A landscape with many valleys, sampled at points; each row gives a point and its height.
A ball rolls from a point to the lowest of its 2 nearest points, and stops where none of them is lower. Distance is the straight distance between rows; heights are no part of it.
K94: [-12  -1  14 -13   6 -13 -13  21  23  28  17  13 -17 -23 -10  -2  34 -27
  25 -22  24  -9 -12   4  -1 -21  17]  (h 17.8)
K500: [ -4 -11  25  40  -6  24  -2 -13   1 -30  -7  18   5  10  15 -35  -1 -18
   9  17  -2  -6  12  -6  -8  22   4]  (h 78.0)
K587: [  9   5  -9  24 -19   7  14   4  -4 -25  12  20  14  -2  17  11  -4   8
  -5 -15  -8   6   4   6  -3  -4  -4]  (h 56.9)
K597: [  7  -2   1  -6 -20 -16 -45  12  -2  12 -10  -2  -4   0   4  -9  -2  30
  -3   7  10  11 -15   7   7  -9  10]  (h 71.1)
K861: [-18  -7  22 -16  24 -32 -13  17  17  23   5   6 -16 -15 -11  10  30  -8
  36 -14   8  -5  -7  14  12 -13  17]  (h 10.1)
K782: [-16  -1  11  15   1 -11 -18 -21   5 -36  15  -2  24  -5  -7  -3 -22   6
 -20   5 -26  -7   4 -12  13   8 -11]  (h 72.5)
K74: [ -8 -10   7 -10  32   7  10  17  13   4   6  -2  15   9 -21   6  23  -9
 -19 -10 -22 -24  -8   2   1   6 -18]  (h 31.9)
K496: [ -3   7 -12 -27   8  17  18  -7  -5  11 -15 -26   8   7 -17 -15   9 -33
 -22  24   1 -17   9 -25  -3  17 -14]  (h 28.5)
K532: [ 10   2   6  16  34 -15 -22   1  26   6 -24   5 -21   7   2   2  11  16
  14  22 -13  -4  -3  30   8 -19   2]  (h 46.1)
K644: [  0   3   3  -4   6 -22 -23   1 -13  23 -17 -10 -30   0   9   1   6   1
  23  10   8  15  11   3 -23   3  12]  (h 24.3)
K554: [ -1   0  -2   5  29  23  24 -14   0  10   5 -16 -17  26 -13  14 -15   7
  -8  -2 -16  -5   6   0 -20   8   2]  (h 38.9)
K759: [ -4  15   4  21  10   9  -5  -2   4 -10   3   7  -2 -14   0 -20  16 -36
 -27  15  -2 -23   2 -15 -18   4 -17]  (h 37.7)
K566: [  9  12 -22 -17 -14   1  30  -4 -24  11 -11  -6  -4  -9   0   8  -7  -9
   5  13  11   9   5  -7  -3  11  -9]  (h 21.7)
K819: [ 19  19 -17  -6   8   6  -2  16  12  30  24 -11 -36  -7  -9  20 -10   6
 -34   0   9  -3 -14  -4 -26 -11 -11]  (h 51.8)
K764: [ -4 -23   5  -9  18  12   9  25   6   1  11  10  20   7 -18  10   5  22
 -18 -29 -16 -14 -16   8  -1  -6 -15]  (h 39.0)
K648: [ -3  -7  10 -23   4 -24 -26  18  20  24  22  -9 -31 -14  11  25   6  -7
  23 -22  15  13  -3  -1 -13 -26  22]  (h 32.9)
K440: [  3  -1   6  38  27   3 -19 -13  31 -23   3   9 -18  -1  12  -6 -13  23
  -2   2 -24 -17   2  16   3 -25   3]  (h 27.8)
K66: [ -1  -4  10 -16 -33 -12  -1  14 -32  -3   6  15  30 -15   9  -1   6   2
  14 -16  16  10  -8  -7  13  23  -7]  (h 18.3)
K447: [ -6 -20   2 -20   7  31  16  -3 -15  -5 -23 -12  23  22   1 -27   3 -18
  -1   5   2 -10  22 -27  -6  30   0]  (h 1.0)
K184: [ 12  12 -12  18  -9 -22 -20   4 -16   4 -12  -1 -19  -6  28   9   3   4
  11   9   0  17  19  -4 -22  -6   2]  (h 30.5)
K452: [-14   9   1 -22  -3 -34   7  -4 -13  14  14 -19 -27  -6  -3  28  -9  -5
  10   0   2  19   8 -15  -4   8  10]  (h 26.3)
K189: [-22  -6   8 -13   7  -8  31  -6  -4 -12  18  -9  13   9 -12  23   2  -6
  -2 -15 -17   2   7 -12  13   8   2]  (h 40.4)
K805: [-12  -9   5 -15 -10  -3  14  18  -1   2  22  10  17 -11 -12  10  22 -17
   1 -26   4  -5  -5  -8   2  -5   4]  (h 41.9)
K55: [  8   2 -19 -20 -26  22  50  -4 -20 -18   2  -4  49   3  21  10  -5  -8
   7  -5   3  12  10 -18  16   8  -4]  (h 54.2)
K308: [  8   1   0  33 -22  29   8  -1   9 -31  18  13  24   9  15  -6  -4  -7
 -22  -8  -6  -6   3  -4   3  -7   5]  (h 62.5)
K952: [ -1   4   8  14 -17   1 -28  10   3   3  30  17 -13 -14  32   1   3  -2
  11 -34  20   8   4  -2 -19 -20  33]  (h 56.4)
K726: [ -2   4  -3 -14   2 -43  13  -7   1   6 -21 -12   5   6   0   9  -1  24
  16  20  -5  27  -3  17  27  -9  -5]  (h 16.8)
K947: [ -4   5  11  -7  32 -14  -5  15   3  16   7   4 -19 -12 -20   0  19 -10
  -7   5  -7 -17 -11   3  -5  12 -19]  (h 60.3)
K323: [  3  13  -6  10 -27   2 -22   5   6   3  25   1 -13  -8  20   4  -4   7
 -11 -11  12   7  -1  -8  -2 -22  23]  (h 49.2)
K182: [  5  -9  -5  28  -4  15  40  -2  26 -17   4  22   4  -1  13  13  17 -15
  21  -7  -2  10   5  25  11 -28  14]  (h 25.9)
K821: [ 21  -7 -13   1   2  37   3   2  -8   7 -23  -1   4  20 -16 -28 -17  15
 -21  15   0 -12  -4   4 -13  19 -17]  (h 48.8)
K301: [ 10  15 -30   5 -21   2  18  -4  -6  10  -6  -6  -9   0  23  27 -10   2
   8  -5  12  26   0   8 -11 -22   7]  (h 58.0)
K143: [ 25  26 -33  21 -22   7  14  -4   4   2  -9  -1  -9   1  10   7 -11   4
 -10  15   8   8   4  13  -1 -20  -4]  (h 54.7)
K229: [  2 -11  -5 -22  -7  -6  -1   2 -31  15 -19  -2  -7   5  -4   7 -15  24
  16  -5  11  16  -4   6 -10  18   0]  (h 41.8)
K225: [-15 -11  14 -25 -14 -14   8   4 -25  -8  -1   1  25   1 -13  -3  -1   1
   7  -7  -1   4   3 -10  19  23  -4]  (h 25.6)
K61: [ 14  -1  -6 -23 -20  35  -6  -1 -13   2 -17   0  22   3  -2 -43   9 -22
 -10  20  19 -10  -1 -15  10  18   0]  (h 16.4)
K533: [  5   8  -7  34   0  11   3   7  -2 -22  33  17  -2  -9  20   9  -6   4
 -17 -24 -10  -7  14 -10 -25 -10   2]  (h 50.3)
K372: [ -5 -20  -2 -31  -2  30  16  10 -24   7  -3  -8  22  14  -2 -13   1 -12
  -1 -20   9  -7  15 -29 -20  27   4]  (h 10.8)
K112: [ 16   9 -14   0  -2  32  28  -3  30   9 -12  -8   8  13 -18  -8  21 -26
 -19  23   5 -16 -14  13  19 -18 -13]  (h 77.1)
K984: [ -5  -8   8   0   5   2  -9  -3  12  -6  -6   5   7   6 -20  -9   1  12
  -8   3  -8  -4 -13  12  18  -4  -4]  (h 77.4)
K915: [-28  -1  30 -11  24  -4 -33 -18  26  -4  27 -16   1 -15 -19  -3  -7   0
 -22  -6 -14 -18 -12 -11   9 -12   4]  (h 40.2)
K609: [ -6  25  -5  20   6 -18 -15 -23  -5 -15  15 -16  -9 -13  -5   4 -30  -9
 -27  18 -13  -6  12 -18 -10  11  -7]  (h 24.4)
K279: [ -2  -1  15 -11  -3 -35 -55  16   9   2  25  -7 -23 -21   9   5  -7  13
  -5  -2  -3  -1  -4 -16   0 -19   5]  (h 36.6)
K342: [-10   1  10 -18  12  -2   1  12  24  31  37  -1 -32 -13   3  23   9 -18
  13 -36  17   4  -7   0 -15 -27  27]  (h 39.4)
K489: [ -7  15   0  10  -4 -35 -13  -4  18 -25  26   7  10 -35   6   6   6  -2
 -11   7 -15  -9  -1  -5  36 -29  -9]  (h 42.8)
K949: [ -2   4   3  25 -15   7  -5 -16  -6 -40  13  -6  38   9   8  -2 -34   5
 -23   3 -20  -2  10 -15  10  17 -14]  (h 68.9)
K870: [  6  -7   2  17  -9  14   9 -14  13  -8 -15   6  -7  15   7  -6  -8  12
  11  11   1  11   2  18  13 -12  16]  (h 3.9)
K494: [ -2  -7   7 -22 -37 -16 -34  23  -3  10  20   8   6 -16   9   0   5   7
  13 -27  24  13 -17  -5   7   1  14]  (h 19.5)
K522: [ -3 -14  11  -7   1 -14 -38  23  18  15   5  13  -7  -8  -5  -4  17  20
  16 -24  11  -1 -15  18   6 -28  19]  (h 29.2)
K81: [  7 -18   5  11   0   6 -12  -6   6  12 -34   1 -16  23  11  -9   0  20
  30   6   8  19   2  26  -4 -10  19]  (h 12.2)
K553: [-23 -12  17 -23   4  -8   5 -11 -22  15  -6 -12 -13  12 -12   3 -13   9
  24 -13   6  15   9  -2  -6  23  19]  (h 36.1)
K756: [  9   9  -5   3 -25 -10  -6   1 -10  -3 -12   9   4  -7  11 -10   4   2
   5  14  15   8  -2  10  14  -1  -3]  (h 3.2)
K693: [  5  14  -8  18 -25  30  18 -23 -14  -5   9  -3  -8  15  27  -1 -21  -8
  -3  -4  10   9  15 -16 -17   4  24]  (h 55.3)
K866: [ -5  -3   6 -19   4 -25  20 -19  -2  -1 -20 -11  11  15 -20  -2 -16  24
   7  22  -6  17  -7   8  37   8  -5]  (h 12.3)
K144: [ 23  15 -18  40  13   3  21  -4  26  -6 -16   9 -23   1   3   4  10  -8
   2  32  -7  -5   2  24   6 -18 -15]  (h 52.1)
K661: [  3  -8  -2 -17 -15  40  -4 -15  -5 -12 -17 -15  31  15   6 -41  -2 -23
 -14  19  10 -11  14 -31   4  25   2]  (h 10.0)
K363: [ -5   8   1   5  20  -2  -5  -2  17  -9  34 -13  -2  -5 -16  17 -18  10
 -34  -7 -23 -16  -5 -14  -2 -13  -4]  (h 51.7)
K188: [ 12   2  -5  -8   8  35  25  -2  24  23 -14   0  -8  13 -17  -9  28 -15
   1  12   8 -11 -13  22  14 -12   4]  (h 75.7)
K990: [-24   1  21  -1   3 -11 -32 -24  19 -13  28 -12  -2  -9  -8  -1 -17  10
 -16  -6  -9  -7  -7 -12  20 -24  23]  (h 33.9)
K295: [-13 -20  21  11  26   5  -3  11  10   5   3  25  -6  -2 -10 -11  26  -3
  18 -30  -2 -16   1  15 -13  -3  10]  (h 74.7)
K384: [ 17   4 -11 -11   1   3  -9   4   3  23 -31  -1 -10   2 -22 -14   7  19
  -7  24   8  -3 -24  24  18   0 -12]  (h 71.6)
K418: [  3 -16  -5   2   2  -5  15  11 -19 -11 -16  13   9   8  -3  15 -21  42
   5  -8 -12  11  -9  18  -3  13 -17]  (h 37.3)
K83: [ -9  -6   8  11   4   2 -10  -7   6 -20  17   3  12  10  -9   3 -18  23
 -22 -14 -18  -5  -6  -2  11  -5   0]  (h 76.3)
K256: [ -1  -3  -5 -15  25  -9  36   7   3  18 -15   5  -4  -3 -11  23  24  -3
  25   1  -4   7 -11  27   9  -1 -11]  (h 65.2)
K562: [-12  17  -3 -11  21  -1   4 -14  18   6   9 -31   5   1 -24   8  -3 -19
 -37  18 -15 -18  -4 -16   3   6 -18]  (h 16.3)
K103: [ -1 -12   2 -22   7  10  -4  -2 -17  22 -24  -3 -12  14 -22 -11  -7  18
   6   5  10   3  -9  12  -3  21   1]  (h 46.2)
K637: [  0  -2   7  27 -22   3  -7 -13 -13 -13  -2  11   0  12  43   5  -8   8
  35 -16   7  24  17   4 -10   5  29]  (h 43.3)
K213: [ -9   1   6 -11  13 -28  -9  13 -16  -4  21  -3  -9 -15 -15  13  -9   6
 -17   0 -15  -6  -4 -20 -11  21 -22]  (h 35.1)
K596: [ -6   5   6 -21  11 -50 -13   7   1  12  10 -21 -20  -7   6  33   0  12
  17   3  -9  20   5  -4   2 -18   8]  (h 20.9)
K169: [ -3   3  -3  -3 -17   8  27 -19   3  -5  -8  -2   6   5   1  -8  12 -21
   9  18  11   7   5  -1  24  -7   8]  (h 15.3)
K574: [-11   9   4   5  14 -17   5  -6  28 -15  27   2  -2 -22  -2  17  17 -10
  -4  -1 -15 -12  -3  -2  30 -33   3]  (h 37.9)
K430: [ -7  -4   1 -16  -9  25   1   2 -16   1  18 -16  11  16   0  -4 -16   2
 -34 -15  -5  -8   9 -31 -20  18  -2]  (h 22.0)
K506: [-10  -7   0 -19 -20   7  48  -7 -19 -16   6  -1  37  11   5  15  -2  -5
  16 -20   0  18   8  -9  14   8   7]  (h 49.8)
K241: [  6  12  -2  19  -3   6 -18  -2   3  -4  -1   5  -8 -10  -4 -17   6  -9
 -21  15   2 -16  -4   2  -2  -3  -8]  (h 41.6)
K656: [ -4  -5  -5 -48  -1   9  20   2 -18  18 -12 -18  19   0 -22  -9  13 -21
  -5   7   8  -8   2 -22   8  21  -9]  (h 32.6)
K31: [  2  -5  -8   8 -18  20  20   5  -3 -33   9  -5  49  17  10   9 -18   9
 -24 -11 -17  -6   7 -16  11   6 -10]  (h 64.1)
K445: [ 16   2  -9  -6  -8   6  19  -6   4   5 -36   4   3   2 -16 -24  13  -4
   4  34  12  -1 -13  17  26   0 -17]  (h 69.5)
K14: [  9  15 -11  43  -4  12  10 -22  -3 -20  -3  -1 -11  11  10  -3 -29  -1
  -9  13 -10  -2  20  -2 -18   5   0]  (h 48.2)
K983: [  7   5   3 -10 -40  -2 -21  17 -22   4  15  15  18 -22  22  -3   9  -7
  15 -21  29  12 -12  -6   2   9   2]  (h 9.8)
K317: [  0  -6   9  14  -2  17 -21  14   7 -11  26  17  13  -3   0 -13   5   5
 -32 -26  -3 -17  -5  -8  -9  -7  -3]  (h 54.4)
K427: [  5  -5  -1  -9  -7   0   5  -3 -33  11 -28  10  -5  -6   5 -18  11 -12
  30   9  17   9   6   2 -11  27   1]  (h 68.5)
K912: [ 11   4  -3  30  -4  15 -16 -10  25  -6  -6  10 -18  11  10 -18  -4   9
  -6   9   4  -1  -4  16   3 -26  19]  (h 11.8)
K451: [ 22   7 -11  27  25   2   2   6  14  12 -23  12 -25   0   1   0  15   5
   8  19  -6  -8  -5  28  -8 -10 -11]  (h 49.6)
K391: [  2  15  -3   0 -14 -30 -38   0   9   1  16 -13 -17 -13  13  10 -11  14
  -9  11   0  10   0 -12   7 -25  14]  (h 42.9)
K526: [ -2   0   1   4  14 -12  11 -24   5 -14 -19 -16  10  12 -22   1 -25  14
  -9  27 -21   3  -2   6  20  16 -21]  (h 6.6)
K238: [ -3 -15  21  16  32 -23  -7   3  12  -9 -20  19 -10   4   2   1  19  13
  32   6 -14   1   6  26  10  -5   2]  (h 50.2)
K251: [  4  -6   9  -6  17  -2 -29  13  24  35  -5   6 -24   0   0  -2  21   8
  21 -13  13   2 -12  25  -6 -28  23]  (h 36.7)
K321: [ -2  12   6  21  37   3 -12  -7   9  -7   8   2 -10  -8  -9 -10  -2 -10
 -26  10 -23 -26   3  -6 -22   5 -25]  (h 33.3)
K378: [  1 -16   5  10   6  30 -11 -15  19 -17 -27  -7  22  13 -10 -40  -4 -14
 -18  32 -11 -15  -1  -4  -5  25 -25]  (h 82.4)
K660: [ -9  15   8  16  20  -1 -26 -18   2 -10   7 -11  -5 -11 -11 -14 -23 -10
 -31  14 -16 -15   6 -20 -25  20 -19]  (h 29.0)
K595: [ -7 -11   9  24  -5  24  -4  13  22 -33  22  19  33   7  10 -14  11  -4
 -27 -19 -12 -20   0  -3   7 -19  -1]  (h 61.8)
K927: [-20   5  11 -28  20  -6   8   5  18  13  12 -24   5  -2 -26   7  20 -34
 -20   8  -9 -17  -7 -19   8   5 -13]  (h 20.7)
K448: [ -8  -5  -8  -4  -5  30  11  -4 -10 -15   0 -22  27  25   9 -10 -20  -6
 -25  -5  -8 -11  25 -39 -17  26  -1]  (h 29.1)
K410: [ 12 -10  -7  13  -2  16  -1   5 -10 -15 -14  11   9  13  -9 -11 -22  34
 -15   3  -8  -3  -8  10  -2   8 -15]  (h 43.7)
K738: [ -3 -10  -3 -28 -18   7  25  22 -23   3   3  10  35 -16  -1  -5  29 -36
  12 -21  15  -5   1 -14  -5  19 -10]  (h 29.9)
K593: [  0 -19  -8 -27  -8  23  18  12 -34   8   0   5  22  -7   6  -6   2 -18
  21 -28  18   2   2 -11 -24  25  -4]  (h 20.8)
K982: [ -3   7  -8  11  -3  -9  26  -6  19 -11  14  11   3  -9   4  17  16 -11
   5  -7  -6   5   2   9  21 -30   7]  (h 32.7)
K993: [-16 -11   7 -26  -3 -22   4  -2  -9  19   5 -13 -13   0   0  24  -3   2
  28 -17  11  23  -1   0   0   5  22]  (h 31.1)
K879: [  1  18  -5   6  -3 -18   7  10   3 -10  19   9  -6 -29   2   9  18 -28
 -18   3  -5 -13   0 -13   0  -8 -16]  (h 51.4)
K772: [  4   4  -7 -14 -16 -28  -8  15  -4  11  -8   1  -3 -16   4   7  15   2
   9   6  11  17  -9   8   7  -9  -6]  (h 9.9)
K632: [ 17   6  -9  15 -26  15 -20 -12 -18  -1 -14  -4  -1  19  20  -9 -33  33
  -1  11   7  13   4   3  -3   6   9]  (h 63.5)
K923: [  5  -8 -11 -52 -16  18  13   8 -27  17 -10 -10  12  -4 -17 -12  -6  -1
   4   3  18   6  -7 -14   6  15   3]  (h 28.4)
K204: [ 16  11 -18   4  13  -2   2  -6  14  19 -11 -18 -24  17  -5  24 -20  34
  -5  14  -7  11  -8  19   3 -19   5]  (h 31.3)
K203: [ 12  -6  -4  22 -23  15  12   1  15 -13  -3  25  10  -4  20   0  18  -7
  23 -11  12  12  -4  23  13 -29  18]  (h 17.7)
K457: [ 21  26 -23  12 -20 -21  -9  16 -28  -3   1   0  -4 -22  10   5 -16   4
 -17  16   7  -1   5 -12 -17  15 -26]  (h 11.4)
K470: [ -5  -2 -12 -26 -19  25  25  -4  -9   2  20 -22  18  18  -2  12 -16  -1
 -22 -17   0   0   9 -29  -9   2  10]  (h 28.7)
K773: [  9  -9  -2  -6   1  -4  30   3   7   4 -25  13   6   0 -11  -4  27  -9
  23  11   7   6 -10  27  25   0 -11]  (h 67.5)
K799: [ -9  -7   4 -13  -8 -20  16   3 -34 -11  -8   5  25   1  -2  10 -13  24
  13  -2  -5  18   1   3  11  24 -16]  (h 31.0)
K988: [ -5   7  10  10  30  -7 -37 -14  25 -11  24  -8  -9 -23  -7  -3 -22  11
 -28   5 -19 -23  -8  -8   1 -13 -14]  (h 46.4)
K710: [-19   0   7  -8  -8   7  17 -14  -8  -2  19 -11  -1   8  -2  12  -6 -10
  -3 -16  -1   2  11 -18  -1   1  21]  (h 35.4)
K969: [ 14  15 -17  10  -2 -20 -17  -7  19   1 -10 -15 -11   8   2  15 -14  32
 -10  18  -6  16  -5  19  16 -39   6]  (h 26.1)
K401: [  8   6   3  28  13  12 -42 -15  31  -8  -1   3 -12  -2   2 -21 -17  23
 -20   8  -8 -13 -12  10   2 -26   0]  (h 20.3)
K882: [ 14   8 -11  13   6  25   1  -3  -1   6  -9  -2 -10  10  -4 -21  -8  -1
 -24  11   3 -14  -2  -2 -20   4  -8]  (h 45.4)
K260: [  1   5  -2 -17  29 -30  20  19  -4  19  -5   0 -11 -15 -18  29  17  -5
   6   6  -6  -3 -12  10   2  11 -29]  (h 62.9)
K605: [ -2 -26   5 -13   9  20  10  15 -12   4  -7   8  17  13 -18  -9   3  12
  -3 -22  -3 -10  -8   4  -8  14  -9]  (h 45.8)
K615: [ 11   3 -14  -3 -18  14  12  -9 -39   8 -16   1 -10  -2  29  -7 -10 -11
  26  -2  22  16  13  -5 -22  26   7]  (h 65.3)
K458: [-12 -15  12   4 -13   6 -20   8   1   6  17  18  -3  -1  14  -1   3   9
  22 -42  16   8  -2   9 -10 -15  34]  (h 63.2)
K616: [ 16  16  -9  11  12   0 -23  11  -1  17  14   1 -32 -13  -6  -3 -10   5
 -34   7   5 -10  -2 -12 -30   3 -17]  (h 55.1)
K712: [  3  13  -6 -10  -1 -41 -19  -9  12  12 -13 -22  -8   6  -4  12  -6  22
   2  28  -7  18  -2   8  24 -23   0]  (h 21.1)
K831: [ -6   8   4 -21  -2 -41 -14  11 -16  10   9 -11 -25 -14  -6  17 -10  -1
   0   7  -1  11   0 -19  -9  19 -12]  (h 30.4)
K367: [ 22  26 -31   1 -25 -10  15   4 -20   0  -5  -2   9 -19   1   7 -11  -6
 -17  19   9   3   2  -5   2   6 -24]  (h 16.7)
K744: [ -4  -6  16  31   6  21  -7 -18  17 -30 -16   1  15   0   2 -36   0 -31
  -9  33  -9 -13  12  -7  -8  19 -20]  (h 80.6)
K790: [  3   5   4  12  38  -9   7   9  14   1   7  15 -17 -12  -4   9  25 -12
   4   3 -18 -22  -5  11   2 -10 -11]  (h 57.4)
K582: [  9  16 -11  26 -27  16  -4 -14 -10  -4  11   0 -16   3  42  13 -17   7
  12 -14  10  19  14  -1 -20 -12  29]  (h 50.1)
K502: [ 21   6 -19  -9  10  -8 -11  30   8  32   5  -1 -38 -14   8  23   3   6
  -5  -7  11   6 -16   8 -35 -12 -16]  (h 47.7)
K728: [-11 -11  13 -18  -1 -23   2  -1 -10  12 -18  10   0  -4 -17 -19  23 -10
  30   5  16   4  -3   8  17  15   7]  (h 65.4)
K742: [ -8 -13  -3 -24   2  11  31  24   0  11   3   5  25  -4 -13   8  31 -26
   5 -25   7 -10  -5   1  -6   6 -12]  (h 36.3)
K725: [  3 -17   5 -12  21  11  11   2  -9   8 -23   2   2  18 -27  -2   0  22
   5   0 -11  -5 -13  19   1  21 -15]  (h 49.9)
K933: [ -6  -2  -2  -6  -8  16   7 -19 -23 -19  -3 -18  27  19  -1  -8 -32  -3
 -14  12 -17  -2  18 -30   2  34  -9]  (h 35.2)
K374: [ 19  -3 -13 -17  13  33  17   6   7  33 -26  -3 -10  16 -21 -11  10   7
  -2  13   9  -7 -19  23   2   3  -8]  (h 73.9)
K62: [  6  -6   1  24  -8   0  18 -16  -6 -22 -11   3  -2  23  14  10 -25  18
  18   8  -8  19  15  10   3   5   9]  (h 11.7)
K958: [ -8 -27  16   8  27 -10  -1  18  -1  -1  -1  26  -4  -4  -4   9  14  13
  35 -33  -8  -2  -1  25 -13   2   3]  (h 75.4)
K520: [ -9  -9  -7 -19   3  13  51  -5  -8 -12  -4 -18  25  18  -8  20  -2  -9
  -2  -4 -13   2  12 -13   5   5  -7]  (h 44.9)
K271: [ 11  24 -12  25  -6 -24 -28   2 -10 -15  19  -4 -11 -20   7   7 -29   5
 -27   8  -6  -8  12 -16 -17   8 -15]  (h 18.7)
K592: [ -2   3  -2 -19 -25  12  -1 -10 -22  -8   1 -13  31   6  -6 -18 -17   0
 -18   9   3  -1   1 -24  18  23  -4]  (h 40.5)
K307: [  7   2   2  24  -9 -15 -20   0 -14 -12  -8  12  -4   3  36  10  -4  11
  27  -5  -2  24  18   8 -16  -6   8]  (h 36.8)
K412: [  8   6   3   0  25  -2 -24   5  30  22   0  -1 -30  -2   1   4  17  11
   3   8  -1  -9 -10  25   5 -31  13]  (h 41.7)
K290: [  1  19  -5   6 -14 -33  -4   9  -1 -21  33  11   8 -34  13  20   5 -10
  -9  -3  -6  -1   3 -13  15 -11  -9]  (h 47.6)
K571: [-10 -22  19  -8   2  13  14  -2   2   5 -20  11  12  14 -14 -26  24 -20
  27   2   8  -9   3   8  11  15  10]  (h 68.0)
K505: [ -4  -9  13 -19 -19 -27 -42  25   5   2  27   8  -9 -18   0   6  -2  13
  -5 -14   8   4 -17 -11   7  -7   7]  (h 28.8)
K183: [ 18   1 -13 -37 -31  23   5  -5 -26  11 -14   0  23  -5   2 -31   3 -11
  13  11  28   8  -6  -9  19  16   9]  (h 22.5)
K920: [  2   9  -1  27  26 -12  20  -7  14 -14  -7  12  -9  -8  -4   5  14 -15
   8  21 -15  -9   7  15  11  -2 -15]  (h 54.6)
K668: [ 12  11  -2  25 -34  30 -13 -21  -7  -9   2   1  -1  17  24 -13 -27  13
  -7   5   9   6   4  -6   1   0  24]  (h 59.7)
K545: [  8   8 -12  -2  19  14  19 -13  -3  20 -14 -19 -24  25 -11  16 -20  25
   0   4  -5   8  -3  15  -6   3   5]  (h 35.3)
K697: [-15 -12  21  -3  10  16   1   8  11  14   0  14   5   4 -16 -20  32 -21
   9 -17  10 -18  -8   5  -2  -3  11]  (h 71.2)
K272: [-13   6   2   4   3  -4  16  10  10 -12  20   6  13 -11  -3   7  29 -34
 -15 -10 -10 -17   7 -16  -3  -9  -6]  (h 47.8)
K621: [ 14  16 -12   3 -33   7  17 -15 -13  -5 -12   4   8  -5  22 -11   4 -11
  15  15  20  18   8   1  17   2  11]  (h 9.7)
K893: [-13  -3   8   8   4 -11  -2 -18  -8 -13   0  -9  -8  17   1  13 -28  28
   6  -1 -14  12   8   3   7   6  13]  (h 18.9)
K514: [ -9 -14   7 -10   7 -34 -14  14  16   7   2   8  -2 -13   8  18  21  13
  34 -20   2  11  -5  22  12 -25  16]  (h 19.0)
K35: [ -8  -4  10 -11   2 -17 -31   1  -1  10  -4  -3  -9  -4 -16  -6  -1  17
  -8   6   1  -2 -18   5  11   2  -1]  (h 74.6)
K664: [ -5   9  -3   3  16   8   7 -21 -10   8   1 -23 -23  12 -15   0 -19  -6
 -17  10  -6  -6  12 -18 -20  20   1]  (h 42.2)
K208: [-22 -12  12 -28  20   2  11  21  15   8  16 -15  20   6 -19   8  26 -24
 -20 -21  -7 -23   0 -23  -4   6  -7]  (h 26.0)
K942: [  4   9   0  20 -32  18   4  -4  10 -13   2  21  11  -6  20 -17  24 -30
   5   0  19   0  -3   6  17 -18  16]  (h 7.7)
K441: [-17 -22   6 -17  19 -26  12  19 -11   7   0  10   6  -9  -8  26   8   9
  35 -33   1  13 -11  19  -5   9  -2]  (h 79.6)
K54: [  2 -15  11  33   1   8   8  -2  -9 -21 -13  28  -6   6  16 -16   4  -6
  22   3  -4   0  14   8 -15  18   2]  (h 74.9)
K903: [-10 -27   5  10   3  -5 -19  12  -3   5  -2  20   7   1  14   6   1  21
  39 -42   8  15  -2  22 -16  -6  21]  (h 69.6)
K30: [-23   2  13   6  11 -27 -27 -24   7 -19  18 -13  -9  -1   1  11 -28  24
  -2  -1 -22   3   5  -8  15 -10  17]  (h 26.6)
K354: [ 14  -8 -13   5 -27  37  44   3  -8 -29   0   3  47  16  21   8 -15   5
  -3  -6  -4   5   8  -6  13   4  -7]  (h 59.0)
K193: [ -3   5  -6  -2  17   3  10 -15  11  -8  -6 -25  17  10 -29   2 -17  -1
 -29  20 -22 -15  -3  -5   7  13 -25]  (h 12.0)
K160: [ -8   1  16  38  40  16 -12  -9  16 -15  20  10 -14  -1   8 -12  -7   0
 -20  -5 -21 -26  13  -7 -25 -10  -6]  (h 38.2)
K221: [  8   0   2  10 -25  -8 -39  -6  -6  -6 -23   1   3  15  15 -17 -17  32
   5  16   5  17  -2  11  16  -2   8]  (h 67.3)
K673: [ -7   2   4   0  -2  16  17 -23  18  -9 -15 -11  14   8  -9 -20  11 -33
  -9  29  -2 -10   3  -4  19   1  -3]  (h 20.1)
K84: [ 14  -4  -4  -9  24   3 -16  26  11  43  -9   6 -33  -7  -4   5  20   6
  10 -10  20   1 -19  26 -27  -7  -4]  (h 42.7)
K611: [ -4   1   9 -14   8 -25  -7  13 -14   9 -13   8  -9 -16 -19 -10  25 -15
   6  10   8  -7  -7   1   2  19 -14]  (h 62.8)
K246: [-14  12  -4  -7   0  14   7 -24   4  -8 -16 -28  16   2  -5 -24   1 -42
 -20  29   2 -15  15 -30  -1  18 -10]  (h 24.8)
K801: [ -7  -4  10  -6  -3   0 -10  23   7   4  33   4  -4 -10  -7   0  12  -8
 -20 -23   1  -9  -7 -12 -12  -6   1]  (h 48.0)
K620: [  3   5 -15  -3 -22   4  16 -10 -26   4 -12  -5   0   0  29  14 -18   9
  26  -2  14  31   9   3  -7   6   9]  (h 61.6)
K339: [ -1   8  -2  38  22  10   9 -10  -1 -16  14   9 -15   9  10   9 -17   2
  -9  -8 -22  -8  18  -6 -29   3   1]  (h 43.9)
K573: [  4 -14   2  16  -1  12  13   7 -15  -2 -25  26  -1  -6  12 -17  21 -21
  33  -5  14   1   7  17 -19  17  -3]  (h 71.7)
K118: [-13 -11   2 -25  -6 -21  -9  20  14  34  12  -1 -12 -18  -1  14  20 -23
  38 -29  30  16 -13   8  -4 -18  25]  (h 25.2)
K123: [ -1  -5  10  -3  11 -15 -14  -9 -15  18 -42  -6 -24  13   2 -12   8   9
  32  16   9  17   7  16 -10  13   9]  (h 19.2)
K885: [ -2   6   1 -19  11 -51  -8  14   7  10  -1  -6 -11 -17  -6  23  17   5
  11   8  -3  10  -3   8  14 -17  -7]  (h 15.8)
K857: [ 16  24 -22  29 -12  10   3 -19   3  -1   2  -8 -26  10  12   6 -24   8
 -16   9   3   0  14  -2 -14 -14  11]  (h 51.6)

Where does a ball stop that starts at each point below?
K83: K430
K595: K447
K188: K861
K35: K870
K725: K526
K903: K983
K295: K861
K664: K526

Call two points neighbours if one is among the 2 nearest of the other. Go from one point of each pair to the other, from neighbour to neighbour, staying as low as possible. Name the highest point that can't be avoided.
K526 / K457: K882
K756 / K447: K656
K457 / K447: K725
K870 / K756: K83
K983 / K457: K821
K430 / K983: K592
